A landscape with many valleys, sampled at points; each row gives a point and its height.
A ball rolls from a point to whichever of its 2 nearest points has the largest drop for the distance, and stops where none of them is lower. Distance is the straight distance between rows; heights are no part of it.
Q804 (h 5.36): [  6  -8  -6 -16 -20 -13   4  11  12  33  -7   5 -22  -8  -1 -15   2 -40
   0  33]
Q420 (h 5.04): [ -8 -13 -12   6 -23  -9 -14   3  15  14  -3   1 -14  -8 -19  -8  12  -9
 -12  14]
Q77 (h 1.61): [  4   3 -26  31   4  -9  13  12  -5  -6  13  12  26   8  -6   7  23  22
  -7  -2]
Q243 (h 3.33): [-40  22  -2   0  -3  -5   6  16   6  16 -25   9  -1 -56 -38   3  18  10
  -5 -17]
Q648 (h 1.70): [ -9  -6  10 -11 -11 -10  -2   4  35  11   8   2  12   1  14 -15  -9  -9
  -7  13]
Q757 (h 3.00): [-18  -4 -20  16   5   2   1  13 -25 -19  -3   3  22 -22 -11   4  22  28
 -10 -13]
Q430 (h 3.38): [  2   7   4   3  11   7  16   5 -36 -23   3  -8  22  -7   9  14   8  24
   1 -16]
Q783 (h 4.29): [ 12  -2  21  -1  36  20   9  48 -28  16  -3 -25  29   6  14  15  17   1
 -11  13]
Q52 (h 3.62): [ 19  10  41 -11  12  14  -1   0  -4  -1   5 -22 -16  38  15   2 -24 -12
   2   5]
Q477 (h 5.46): [ -3  -9   3 -27 -16  -1  -1  -2   6  20 -14   1 -27 -20   7 -15 -11 -38
  10  14]
Q938 (h 1.91): [ 17  19 -24  16 -16 -21  21 -12  10  28   2  29 -22   1 -21   1   2 -15
  18   6]
Q589 (h 1.58): [  3  10  11  -5  -4   0   4 -15   6  -3   3   3 -13  11   9   1 -15  -3
  16  -7]
Q578 (h 5.73): [-10  -3   4 -13  23   7  20  27   0  14  -3  -2  21 -13  23  -4   6  -6
   0   8]
Q302 (h 2.89): [-24  17   0   3   4   1  17  19   4  16 -15   2   2 -33 -17   1  12   9
   2  -8]
Q167 (h 4.87): [  8  -3 -15  15 -13  -4 -12  -5  -4   7  -5   0 -28   2 -31   2   8  -5
  -2   5]
Q388 (h 6.74): [ 12  -8 -23  11  38  24  17  33 -36   5  -6  10  18  -6  13   3  19  -7
   8   2]
Q208 (h 1.28): [ 12 -12   4  -9  -8 -12 -13   5  26  -3  23  15  14  43  26 -17 -15 -13
 -18  10]
Q968 (h 1.54): [  8  -6 -12   9 -20 -21 -11   4  33   2  26  22   8  38   7 -11  -5  -7
 -19  11]
Q546 (h 5.27): [  8 -24  -4 -11 -25 -15 -16  18  18  31  -2  -5 -17   5  -7 -16   8 -39
 -19  44]
Q896 (h 1.76): [  8  10 -16  11 -24 -28  -2  -5  36  13  17  25  -4  26  -5  -5  -4  -3
  -4   9]
Q46 (h 2.01): [-13   6  15  -2  -6 -10   7   7  23   7   6 -11  21  -5   4  -2   1  11
  -8   3]
Q45 (h 4.34): [ 16  -2  -1  16  17  23 -10  -3 -34 -19   0 -19 -15  18 -11   8   0   7
   1  -5]
Q355 (h 4.55): [ -3   1 -34  32   6   1  -7   4 -22  -7  -8   4  -9 -14 -47   8  29  24
 -12 -13]
Q472 (h 3.74): [  6   1  39 -24   2  12  -2 -10  10   0   0 -13 -18  21  22  -9 -27 -19
   6   4]
Q609 (h 0.95): [-26 -23 -10 -30  -7   3  -2  -9  11   0 -11  11  10 -43  19 -22  -9 -15
   2  -1]
Q810 (h 4.09): [ -9 -35  16 -32  -3  20 -20 -21  -8 -17 -11 -11 -13  -9  23 -21 -19 -23
   1  -2]
Q549 (h 5.20): [ 24   2 -10  34  26  15  -1  23 -31  -4   7 -18  11  20 -21  15  19  11
  -7   3]
Q503 (h 2.41): [ -2 -21 -29   1 -22 -10  -8 -15   8  -4   3  22  -5  -9   1 -13   2 -12
   2   3]
Q992 (h 0.78): [  1 -28  -4 -15  14   8   3  19  12  10   6  10  19  11  38 -16   0 -25
  -5  20]
Q701 (h 6.53): [  8  24  -1  13  15   7  25   7 -11   8  -4   1  -8   1  -5  11  -1   5
  18 -10]
Q845 (h 4.43): [  8 -11  18  -1  41  33  -3  51 -24  22 -14 -31   7  -1   4   6  15 -13
  -9  18]
Q314 (h 6.38): [  0  33   9   8  27  15  28  22 -26  11 -12 -10  -1 -19 -17  13   5   6
  11 -15]
Q593 (h 2.15): [  3  23 -18   8  -4 -11  34   3  15  35  -4  27 -13 -15 -10  -3   3 -15
  20   2]
Q17 (h 1.81): [ 11 -19 -25 -11  -1   9   6 -16 -16 -11   0  27 -15   2  28 -12 -10 -29
  23   1]
Q993 (h 5.95): [  4 -11 -23  14  19  14   5  36 -15  23 -11   2   1 -11 -16  -3  25 -15
  -8  12]
Q691 (h 4.42): [-13  -9  13 -14 -13  -3 -26 -35   7 -27  -6  -8  -5  -5   2   1 -14  11
   2 -14]
Q240 (h 1.94): [ -3   4  17 -21   6   8  12 -25  -2 -11  -3   8   0  -4  27  -6 -21  -5
  22 -15]
Q799 (h 1.17): [-19  -9   3   0 -21 -19 -43 -25  15 -29  -6 -19   0  -7 -27  15   7  41
 -20  -8]
Q862 (h 6.09): [  8   5 -25   6  22  15  17  25 -22  26 -14  10 -15 -21 -21  -3  16 -24
   5   5]
Q520 (h 4.25): [-12 -26  16 -27  -4  13 -23 -36  -5 -30 -10  -8  -1 -12  17 -15 -21  -2
   3 -15]
Q188 (h 5.15): [ -9 -26  -2   0 -24  -7 -23  17  24  16   2 -10  -6   0 -11 -15  10 -17
 -24  25]
Q749 (h 0.54): [ -5 -13  11 -23   5  -2   4  10  28   5  14   7  34   9  38 -18 -10 -10
 -11  16]
Q120 (h 1.85): [  7   7   9   7 -11 -12 -11  -6  17  -8  16  -2  -2  33   1   4  -7  10
 -10   3]
Q755 (h 3.04): [-18  15  -9   9 -16 -21   1 -20  16  -5  -3  13   4 -18 -11  10   2  24
  10 -18]
Q509 (h 3.90): [ -3 -20  30 -32 -10  11 -17 -13  14  -2  -2 -17 -16   5  20 -17 -22 -27
  -2  11]
Q293 (h 3.19): [  6  11  49 -11   0   2 -18  -9  -9 -15   6 -41  -4  27  -3  18 -14  25
 -15  -2]
Q416 (h 1.16): [ 13  17  -3   7  -6  -8  -1 -30   2  -8   2  10 -26  19  -6  12 -14   5
  18  -9]
Q183 (h 0.57): [-24   1   3  -2 -18 -19 -26 -23  17 -23  -8  -9  13 -27 -18  12   5  36
  -9 -19]
Q50 (h 4.04): [ 17   9  11  18  21   8  14  39 -19   8  10 -16  31  18   4  18  18  13
 -10  10]
Q570 (h 3.72): [ 15   7   9  12  15   7  13  15 -35 -14  16 -15  26  13   8  21  12  22
  -9  -4]
Q937 (h 3.41): [ -8  29 -13  24  -6 -19  15  -4   8   6  -2  11   3  -9 -28  15  13  28
   7 -14]
Q359 (h 1.55): [  1 -32 -15 -23  -7   7  -4 -11   0  -7   2  20  -4  -4  33 -21 -10 -31
   8   8]
Q405 (h 1.01): [  5 -29 -10 -12  -8   1 -11   6  18   1  15  15  11  22  28 -20  -5 -25
 -11  17]
Q859 (h 3.58): [  8  -4  13 -16  -4  10 -17 -36 -15 -17 -11  -5 -43   9   7   4 -24 -14
  20 -12]
Q134 (h 3.25): [  2  -7  -3 -14 -21  -6 -16 -33  -3  -9 -13   6 -38 -10  -2  -2 -17 -22
  16  -8]
Q759 (h 2.96): [ -7   5   1   3  -4 -11  10  -6 -16 -20  10  -2  33 -13   6  14   7  32
  -4 -17]
Q484 (h 2.94): [ -7  10  39 -12 -11  -8 -19 -15  17  -9   4 -26  -3  13  -4   8 -16  17
 -10  -3]
Q242 (h 5.56): [-13   0  13 -25   4  10   9   8   6  18 -16  -9 -18 -21  10 -10  -8 -25
   9   6]
Q972 (h 4.64): [ 10  -4 -16  17   4  10 -18 -11 -22 -12  -8 -11 -31   5 -31   9   6   6
   0  -6]
Q660 (h 3.37): [-24  12  -1   3   3   3   7  14 -14  -8 -11  -2  14 -32 -15   5  14  24
  -1 -17]
Q882 (h 2.22): [ -9   0   9 -18   1  -1  12 -21   2 -15   1   6  25 -18  24  -6 -14   8
  12 -16]
Q153 (h 2.32): [  0  19  29   0   1  -7  16  11   3   3  12 -18  23   8   7  15   0  19
  -8   1]
Q422 (h 1.26): [  7 -30   7 -23  -4   8 -13  -9   7 -11  10   9   1  23  37 -21 -18 -28
  -3  11]
Q987 (h 1.27): [-24 -15   2  -8 -14  -7 -20 -17  12 -21  -3  -7  24 -25   1  -6  -1  20
 -11 -10]
Q789 (h 2.00): [ 20   6 -20  15 -25 -24  -1 -11  16  18  11  21 -25  18 -22   1   2 -13
  -1  15]
Q956 (h 2.33): [ 10  28  17  17  -1 -10  13  13  22  20  12  -8   2  27  -7   9  -3   8
  -1  11]
Q102 (h 1.45): [ 18  -6  -7  20   0  -4 -12   0  -4 -19  22   5   8  41   4   4   3  11
 -12   5]
Q108 (h 2.74): [-14  -1 -10  -4 -22 -15  -6 -25  23  -4  -2  16  -5 -15   0  -3  -6   0
  10 -10]
Q639 (h 6.69): [ 13  -4 -22  15  22  11  21  15 -23  -2   4  17  14   9  16   4  13  -1
  11  -2]
Q900 (h 2.49): [-11  22 -15  11   1  -7  26  13   9  29  -9  19  -5 -27 -22  -1  15   2
   9  -6]
Q667 (h 6.61): [ 14  11  -8   8  16  11  22  -5 -18  -6   2  11  -4  13  14   4  -6  -3
  22  -9]
Q346 (h 1.40): [-25 -26 -10 -16 -13   2 -17 -18  10 -17  -9   6  15 -35  10 -19  -5   1
  -5 -10]
Q376 (h 2.56): [ 12  36  29   7   5  -8  19   4   6   8   9 -12   2  22   0  19 -10  18
   5  -2]
Q626 (h 1.60): [ 14  27 -15  21  -9 -17  13 -23  11  10   5  21 -23  10 -19  13  -3   8
  20  -8]
Q115 (h 1.39): [-15 -22   3 -26 -10  -1  -7 -12  29   0   1   7  16 -16  26 -23 -17 -17
  -5   8]
Q824 (h 4.56): [ -4  -5  13  -1  31  31  -7  49 -19  26 -20 -32  -9 -14 -19   0  17 -19
 -14  16]
Q492 (h 4.10): [  4 -13   7   0   8  16  -8  -5 -27 -26   0 -13   1   9  11   1  -3   7
   0  -7]
Q151 (h 3.85): [  9 -12   7  -5   6  18 -14 -25 -26 -28  -6  -9 -26  13   6   1 -13  -3
  12 -12]
Q708 (h 5.65): [-20  -7   7 -29  22  16  12  21  -1  15 -17  -5   1 -32  22 -13   1 -18
   3   6]
Q116 (h 4.16): [  6   9 -37  43   0 -13   0   1  -2   4   3   9   1   3 -49  14  30  35
 -13  -5]
Q555 (h 2.99): [ -9  -5  -3 -20 -24 -12 -14 -42  14 -12 -13  15 -17 -23   5  -2 -18 -12
  18 -16]
Q649 (h 2.50): [-14  14  30 -25  -5  -7  11 -20  20  -1  -2  -6  27 -22  19  -2 -21  11
   6 -13]
Q144 (h 2.11): [ 10  24  28   6  -9 -17  -5   8  27   4  21 -10   5  43  -4   9 -10  16
 -17   6]
Q596 (h 4.90): [ 11  -5 -27  33  16  14 -11  10 -32 -13   0  -9  -1   4 -31   7  24  14
  -9  -6]
Q821 (h 5.83): [ -8  -4   1   4  16  13   7  32  -6  13  -8 -11   4 -10  -1  -2  15  -4
  -6   7]
Q616 (h 0.86): [ 21   9 -15  29   9  -3   9  11 -11  -6  21   7  20  34   1  12  12  16
  -4   6]
Q497 (h 3.43): [ 13   9  39  -4  11  15  -8  -4 -18 -14   1 -34 -18  26   1  13 -12  10
  -1  -1]
Q941 (h 2.73): [-16  13  36 -19 -13 -11  -9 -19  32   1  -5 -16   4 -11   4   0 -21   8
  -1  -7]
Q719 (h 3.78): [ 12  26 -28  38  -1 -17  11 -11   2   3   7  14  -5  12 -35  19  15  32
   7  -9]
Q902 (h 2.35): [ -9   3 -22  21  -6 -15   1  -1 -13 -22  10   7  27  -4 -10  12  20  38
  -8 -11]
Q111 (h 6.23): [  8  21  -9  11  36  22  24  32 -26  21 -11  -2  -3 -15 -18   6  12 -10
   8  -2]
Q652 (h 2.09): [ 14 -16 -31  -4 -19  -9  -4 -23  -3  -9   8  34 -17   7  14 -11  -9 -27
  13   5]

For each start below, name the point where the ball stops.
Q821 => Q108
Q188 => Q108
Q52 => Q416
Q503 => Q749
Q639 => Q108
Q596 => Q108
Q789 => Q749
